Points, in no order, along strands that fork, close into loops and pass close to each other.
Points whose rows are less than 79.4 apart are linked; no others are. Some points are linked to none.
Z737: [ 14  20 -43  32  10  13  18  17  16 -14  -3  34 -35  23 -20  19  19  -9
 -37 -10  12]
Z3: [ 27 -33  41 -56   6  43  30 -23 -16  18 -29 -36  34 -16 -17  16   0   7
 -18  -8   6]
Z805: [-11 -21 -14 -14   7  17  12   4  -6 -33   8  12 -31  33   6 -15  20   5
  -4 -13   0]
Z760: [  2   5   9  -6   5  21  -8  43   8 -20   6  18  -8  -6 -15  -2 -30 -22
 -26  15  21]
Z836: [ 15   8  -9 -13 -28  34  17  11   8   8 -21  22 -26   8 -37 -15  -3   1
 -58 -12  12]
Z617: [-14   0 -39  47   3 -42 -21  23  19 -16 -12 -33 -39 -19  37  11  -5  -1
   5   9 -24]
Z612: [-20 -26  21 -39   6 -11  14 -12   4  21   7  -1  16  -6  -8  25 -13  -3
   7 -24  -9]
Z818: [-39   0 -27  29   2 -44 -21   0 -26 -27  26 -15 -30  16  48 -19  20   4
  15  17 -47]
Z864: [  5   8  -9  41  38 -27 -22  34  10 -26  43   2 -36 -40  -7  36  12 -15
 -20  10   9]
Z280: [ 21  25  26 -19 -28  49  10  13 -13  34 -24  28  32 -60 -24  -8 -38 -10
  -8  32  15]
Z896: [-11  -6  -9   6  18   0  -1  54  26 -28  20   4 -36   5  -1  16  -9 -18
 -30 -10  10]
Z109: [ 14 -41  22 -34  11  58   4   4 -14 -41 -15 -35  -6  30  19 -36  13  -1
  -4   8  14]
Z283: [ 22  11  15 -48 -35  29  31 -36 -11  14 -28   1  16  31 -35 -15  16  10
 -38 -20  -8]
Z453: [ 11  16  15 -24   4  12  14 -41   3  44 -52 -24  70 -34  16  31 -27   7
  32  -9   6]
Z292: [-17 -20 -46  12 -16   6   8  17  16  -6 -26 -25 -43  34  36 -27  14   7
   9   0 -13]
Z317: [ -2  -2  -6 -18 -35  23 -32 -12 -19 -32  -7  21   4  20  15 -40  16 -12
  36  34 -14]
Z739: [-41   5 -15   6   8 -46 -17   0 -10  -9  19 -25  -5  34  37 -13   8   0
  14  -6 -37]
Z436: [  2  45   3  39  -3 -29 -36  -1  -9   1  18  39  24 -26  -3   4 -18  -7
  40  31  10]
Z726: [ -9   1  24 -45 -14 -17  18 -36   9  43 -23 -38  52   5  -6   2 -16  14
  20 -27 -33]
Z357: [ 16   6  30 -16   4  14   7 -30 -14  38  -2  34  12 -20 -24   0 -16   8
   7  14  32]
Z425: [ 13  44  -4  72   4 -39 -50  12  -6 -30  35  30   4 -28   1   0  11 -16
  35  53  13]
Z127: [  7  35  -6  40 -30 -12 -50  37  13 -21  -6  16   5 -44  26 -24 -32 -17
  19  44   6]
Z236: [ 10 -10 -14  14  18   4  44  18  16  -3   5  20 -33  35 -31  20  33  17
 -47 -71  25]
Z919: [  6   0  11  -7  16 -12  56  13  19  40  11  18  11  11 -57  30  -2   9
 -52 -55  14]
Z927: [  1  39  -8  54 -14 -27 -52  34   9 -28  25  16 -15 -25   5 -22  -5 -17
   9  54   3]
Z161: [-15   2   9  15  29 -22 -29  -1  -9  -9  20   3   7  -1  32   7  -8  -2
  29  -6  13]
Z173: [ 20  13  27 -19   5  29  12 -21 -18  29  -9  16   5  15 -10 -14 -10   2
 -12   1  37]
Z220: [ -4  18 -20  52  13 -52 -39  10  -7 -39  40 -15 -34 -16   8   8  26  -6
  10  33 -25]
Z460: [-17 -46   1  19  20 -44  14  29  16  20  13 -22 -20   3  14  37  23  12
 -10 -47 -17]
Z747: [ -4 -26  20 -47 -19  -9  26 -14  25  31 -25 -46  47  23  10  19   5   6
   2 -50 -24]
Z433: [-14 -19 -57  39  10 -14  27  13   3 -44  22  -7 -70  36  -4   8  64  16
 -28 -29 -32]
Z271: [  9  10  28 -31  -2  22  31 -56  -5  44 -39 -21  74 -53 -11  17 -32  20
  35  -3  -4]
Z790: [ -8  -1 -14  17 -27 -22 -33  -7 -13  -1  22  26 -48 -18 -10  -2   3  -7
   4  30 -27]
Z823: [-24 -25  11 -23  11 -20  22  -9  17  34   6  -3  30 -27 -13  48 -15  10
  14 -49 -18]
Z325: [-21 -16 -55  36  -4 -21   3  42  19 -26  -6 -37 -46  15  31 -15  15  -1
   2   0 -23]
Z754: [ 28  -3  25 -16 -26  56 -32   4 -11 -19 -25   0  23 -18  10 -41  -1 -11
  12  52  29]
Z857: [ 17   0  -3  -8 -42  53 -26   5 -19 -27  -9   7  10  12  14 -47  12 -13
  24  43  12]
Z902: [ -9 -34   5 -41  -5  38   8  14  -4 -41  -6 -28 -18  38  20 -35  16   2
  -5  -9  -5]
Z563: [ 13  11 -28  31  33  -7  23   5   9  -9  20  16 -36  36 -22  22  36  -2
 -47 -30  21]
Z637: [-26   7  -6 -22  -3 -30  -4  -4  -4  -5  -7 -35  31  48  26 -14  -2  -1
  12 -17 -34]
Z242: [-20 -56  -5 -19  -4  -5  45   2   1 -14   9 -14  -9  60  11   6  50  22
   0 -75 -22]
Z959: [ 19 -25   9 -44 -18  40   4 -40 -16  -7 -17   9  -9  -5   8  -6  23  -3
  17  10  -3]
Z309: [  9   6 -36  21  -4  32  17  32  11 -46  -1  29 -54  16 -12 -19  23  -8
 -42 -13  29]
Z158: [ -3  13 -21  31  19 -35  14  21  18   6  34 -10   0  29 -40  38  12  -2
 -42 -24 -26]
Z544: [  2  26  -6  45   8 -12 -16  19  13  21 -25   9  13 -60  26  25 -39  -6
   7   2  22]
Z785: [ -8 -11 -41   4 -36  27  -6  14   1 -20 -21  -4 -41  17  27 -41   3  -3
   5  20  -6]
Z103: [ 12 -20   6 -46   5  41  31 -19   7  -6 -18 -14  33  40   8  19  17  -7
   0 -25  10]
Z736: [-11 -39  10   8   2 -42  25  19  18  49  -9 -18  -8  10  20  25  -3  11
  -9 -57  -5]
Z132: [ 21  12  36 -28 -21  54 -22  21 -19  -4 -18  15  16 -44 -10 -21 -22 -19
  -2  39  32]
Z371: [ -1  37 -24  21  10 -14 -14  10  -6 -14  28  24   0  25 -17   3  -7 -17
 -10  15  -1]
Z504: [ 16  19 -13  58  29 -39 -23  13   5 -29  56  -5 -42 -46 -17  30  30 -14
  -8  36  -8]
Z591: [  0  -2   7 -13 -20  14 -22 -27 -15   6 -34 -24   9  -5  39 -20  -9   1
  27  20  -3]
Z391: [  5 -23  11 -33 -22  33  -9 -44 -14   0 -35 -16  -1 -24  35  -1   8   3
  26   8  -8]
Z179: [  9 -19  17  11  25 -11  48  23  10  16  -1  12 -31  20 -30  16   7  14
 -55 -61  24]
Z975: [  1  -9  -7 -24 -22  27  20  11  11 -13 -15   9 -21  29 -16  -5   9  -1
 -34 -29   3]
Z482: [ 13  36 -14  32  -3   9 -16  14  -8 -14  23  42 -13  30 -35 -16  10 -10
 -18  27  15]
Z564: [-26  21   2 -11   0 -20 -26 -17 -27 -10  27  22  29  42   6 -20   9   4
  20  11 -15]
Z822: [  6   3   1  18  -3   7  -6  -5  -4   9  -8  31 -32  -3  20 -26   2  -3
  14  24  33]
Z246: [-30   0   9  -1  21 -32  19 -28  10  44   9   7  36 -54 -24  47 -35  19
  21 -22 -16]
Z351: [ -3 -41   6 -43 -13   1  39  -9   6  -3  -5 -37   3  61  19  -8  37  19
  -7 -50 -17]
Z499: [ 30 -28  31 -43   7  62   8  -7  -4  -2 -30 -30  29 -20   1   5  -9 -13
  -7  15  25]
Z201: [  7   9  11 -16   0  21  36  12   8  30  -5  16   2   0 -54  15 -18   7
 -51 -24  12]
Z610: [ -7  18 -14  27  33 -38  -5   2  11   0  37   6  -4  27 -18  16  -3 -10
 -26   4 -14]
Z972: [ 11   8 -38  51  -1  -1 -20  40  15 -63  47  16 -60  -9  15 -28  30  -6
  -4  51  10]
Z163: [  3  25   0  11  20   5  10   7   7  47 -26   3  16 -19  22  24 -35  -2
   1  -3  34]
Z722: [ 28 -40  37 -41  13  48  -7 -14 -15 -26 -25 -49  16   1   9 -23   7   2
   4  15  22]
Z965: [ 10  -3  30 -43   5  17  47 -51  -8  50  -8   5  56 -49 -44  12 -27  23
  17   0 -15]
Z664: [  9  -7  25 -27  -3   4   4 -26  -9  24 -21 -20  20  18   9 -23 -10   4
  -5  11  12]
Z562: [ 14 -25   5 -34 -22  44   1 -40 -25  -9  -9  22 -30  16  -8 -34  33  10
   3   4   4]
Z237: [-15  -8  12 -15  29 -17  -3 -17   1  -1  14   8   6  13  15  20  -5  -2
  14 -13   2]
Z306: [  3   5  42 -29  -6  17 -12 -36 -18  23   1  20  39 -31 -25  -9 -16   5
  26  22   8]
Z262: [  3  40  17  20   5 -10 -23 -17 -20  19  -5  39  43 -49  -4   9 -31   0
  45  18  21]
Z608: [-13  12 -42  48  17 -40 -19  -1 -18 -36  43 -14 -40   1  25   0  48   4
  12  28 -46]
Z827: [-12  24   8  16  25 -31  -8 -31  -3  33   3  11  35 -53  -8  26 -39  13
  32  -2   2]
Z278: [ -2  22   5  -1   8   4 -10  36   7   9  14  18  11 -25 -21  12 -43 -18
 -18  15   9]
Z475: [ -1  -8  36 -47 -18 -14   8 -48 -10  22 -11 -31  26  24  -2 -31  -3  20
   0  -1 -22]
Z662: [ 19 -25  38 -50  10  22  34 -46 -12  37 -12 -15  40 -10 -23  15   1  20
  11 -12   1]
Z794: [  5   9   7  -5  18  -8  19 -10  11  42 -39 -15  34  -9  28  26 -31  -1
  16 -25  18]
Z458: [ -5  40  29  13 -17 -12 -40 -19 -23  14 -21  20  65 -64   1 -12 -40   5
  62  18  16]
Z957: [-15 -16 -31  16  -2   2  -6   6 -11 -48  26  28 -57  18  10 -19  27  -1
   5  14  -6]
Z232: [ -5  28  -9  53  14 -65 -43  -9 -22   5  40  -7  -5 -16  -6   2   9   1
   9  26 -32]
Z676: [-17 -34 -16  -3 -10   1   7  18  23  10 -26 -38 -12  20  33  -8  -2   0
   3 -23 -10]
Z999: [  1  -7 -12  31  34  -4  -7  52  24 -22  26   3 -40 -35   3  37  -9 -29
 -12  -1  14]
Z14: [  2  16 -23  43   7 -33 -23  19  23   5  -9 -10 -21 -29  27  12 -28 -13
   3  17   6]
Z359: [ 21  -7  58 -40   1  26  -9 -26 -17  13   0 -16  57 -17 -32 -21 -28   7
   4  26  16]
Z2: [-22 -21 -60  40   4 -20  18  19   9 -31  15 -24 -65  33  13 -16  50  10
 -14   0 -31]
Z431: [-14 -21   2  -6  -3 -27  10  18  26  41 -25 -34   0  13  21   9 -14   9
  -7 -26 -15]
Z762: [ -6  12   9 -24 -17  16 -23 -17 -17 -15  19  24  16  43  -9 -22   7  -8
   5  16  -5]
Z995: [ -8   9   2  25  -2 -44 -31 -16 -11  17  30  12 -25 -21 -16   4  -7  -3
   9  24 -21]
Z530: [ 14  18  32  -8 -24  26 -20 -24 -16  23 -21  -1  74 -52 -15 -11 -40  10
  42  34   4]
Z139: [ 14   6  23 -47 -13  30  31 -20   1  30 -16   1  22  15 -58   1 -12  15
 -49 -23   8]
Z605: [-13  11 -12  21   7 -14 -36   5   4 -29   0  -5   4  12  47 -16 -17 -11
  36  14   7]
Z900: [-15 -49  -6   4  13 -24  26  15  13  -1  19 -11 -35  29  10  15  42  19
 -11 -58 -22]
Z143: [  3  35  12   3 -17  11 -10  20  -6  20   4  41  35 -37 -38   1 -41 -16
  -7  28  14]
Z768: [ -1  29  -6  24 -18  -4 -51  30   7 -27 -29   6  14 -21  41 -26 -24 -17
  31  32  20]
Z92: [ -1  -2 -40  33   1  -2  -6  25  15 -46  24  13 -62  -5  13 -12  24  -5
  -3  27   2]
Z621: [ -9   8 -12   5  -1 -22  39  13  21  13  21  20   5  26 -45  47   7   2
 -32 -45 -11]
Z380: [  2 -10  -5 -43  -2  25  36 -24   6  -5 -21 -15  16  75   7   2  26   2
  -2 -32  -1]

A piece is all that can be reached along the links. How many separate loops has the piece of each point below (a circle has one, a figure eight two, a Y none), and how many tips (points with one link)?
Z857 -> loops 0, tips 3
Z475 -> loops 1, tips 3
Z460 -> loops 0, tips 7

A fork is a point with three links, a tip a point with one. Leave the first point through the second and follow the links. Name the first fork or tip that comes.
Z309; Z737 -> Z919
Z864; Z999 -> Z564
Z380; Z351 -> Z292
Z163; Z794 -> Z805
Z127; Z768 -> Z262
Z760; Z896 -> Z220
Z805; Z902 -> Z325

Name the points in between on the shortest way along the links from the first point to the second, in order.
Z309; Z201 -> Z737 Z563 Z236 Z179 Z919
Z896; Z857 -> Z760 Z278 Z143 Z280 Z132 Z754
Z927; Z173 -> Z425 Z436 Z262 Z458 Z530 Z306 Z357
Z325; Z351 -> Z292 Z676 Z431 Z736 Z460 Z900 Z242
Z161; Z436 -> Z605 Z768 Z127 Z927 Z425
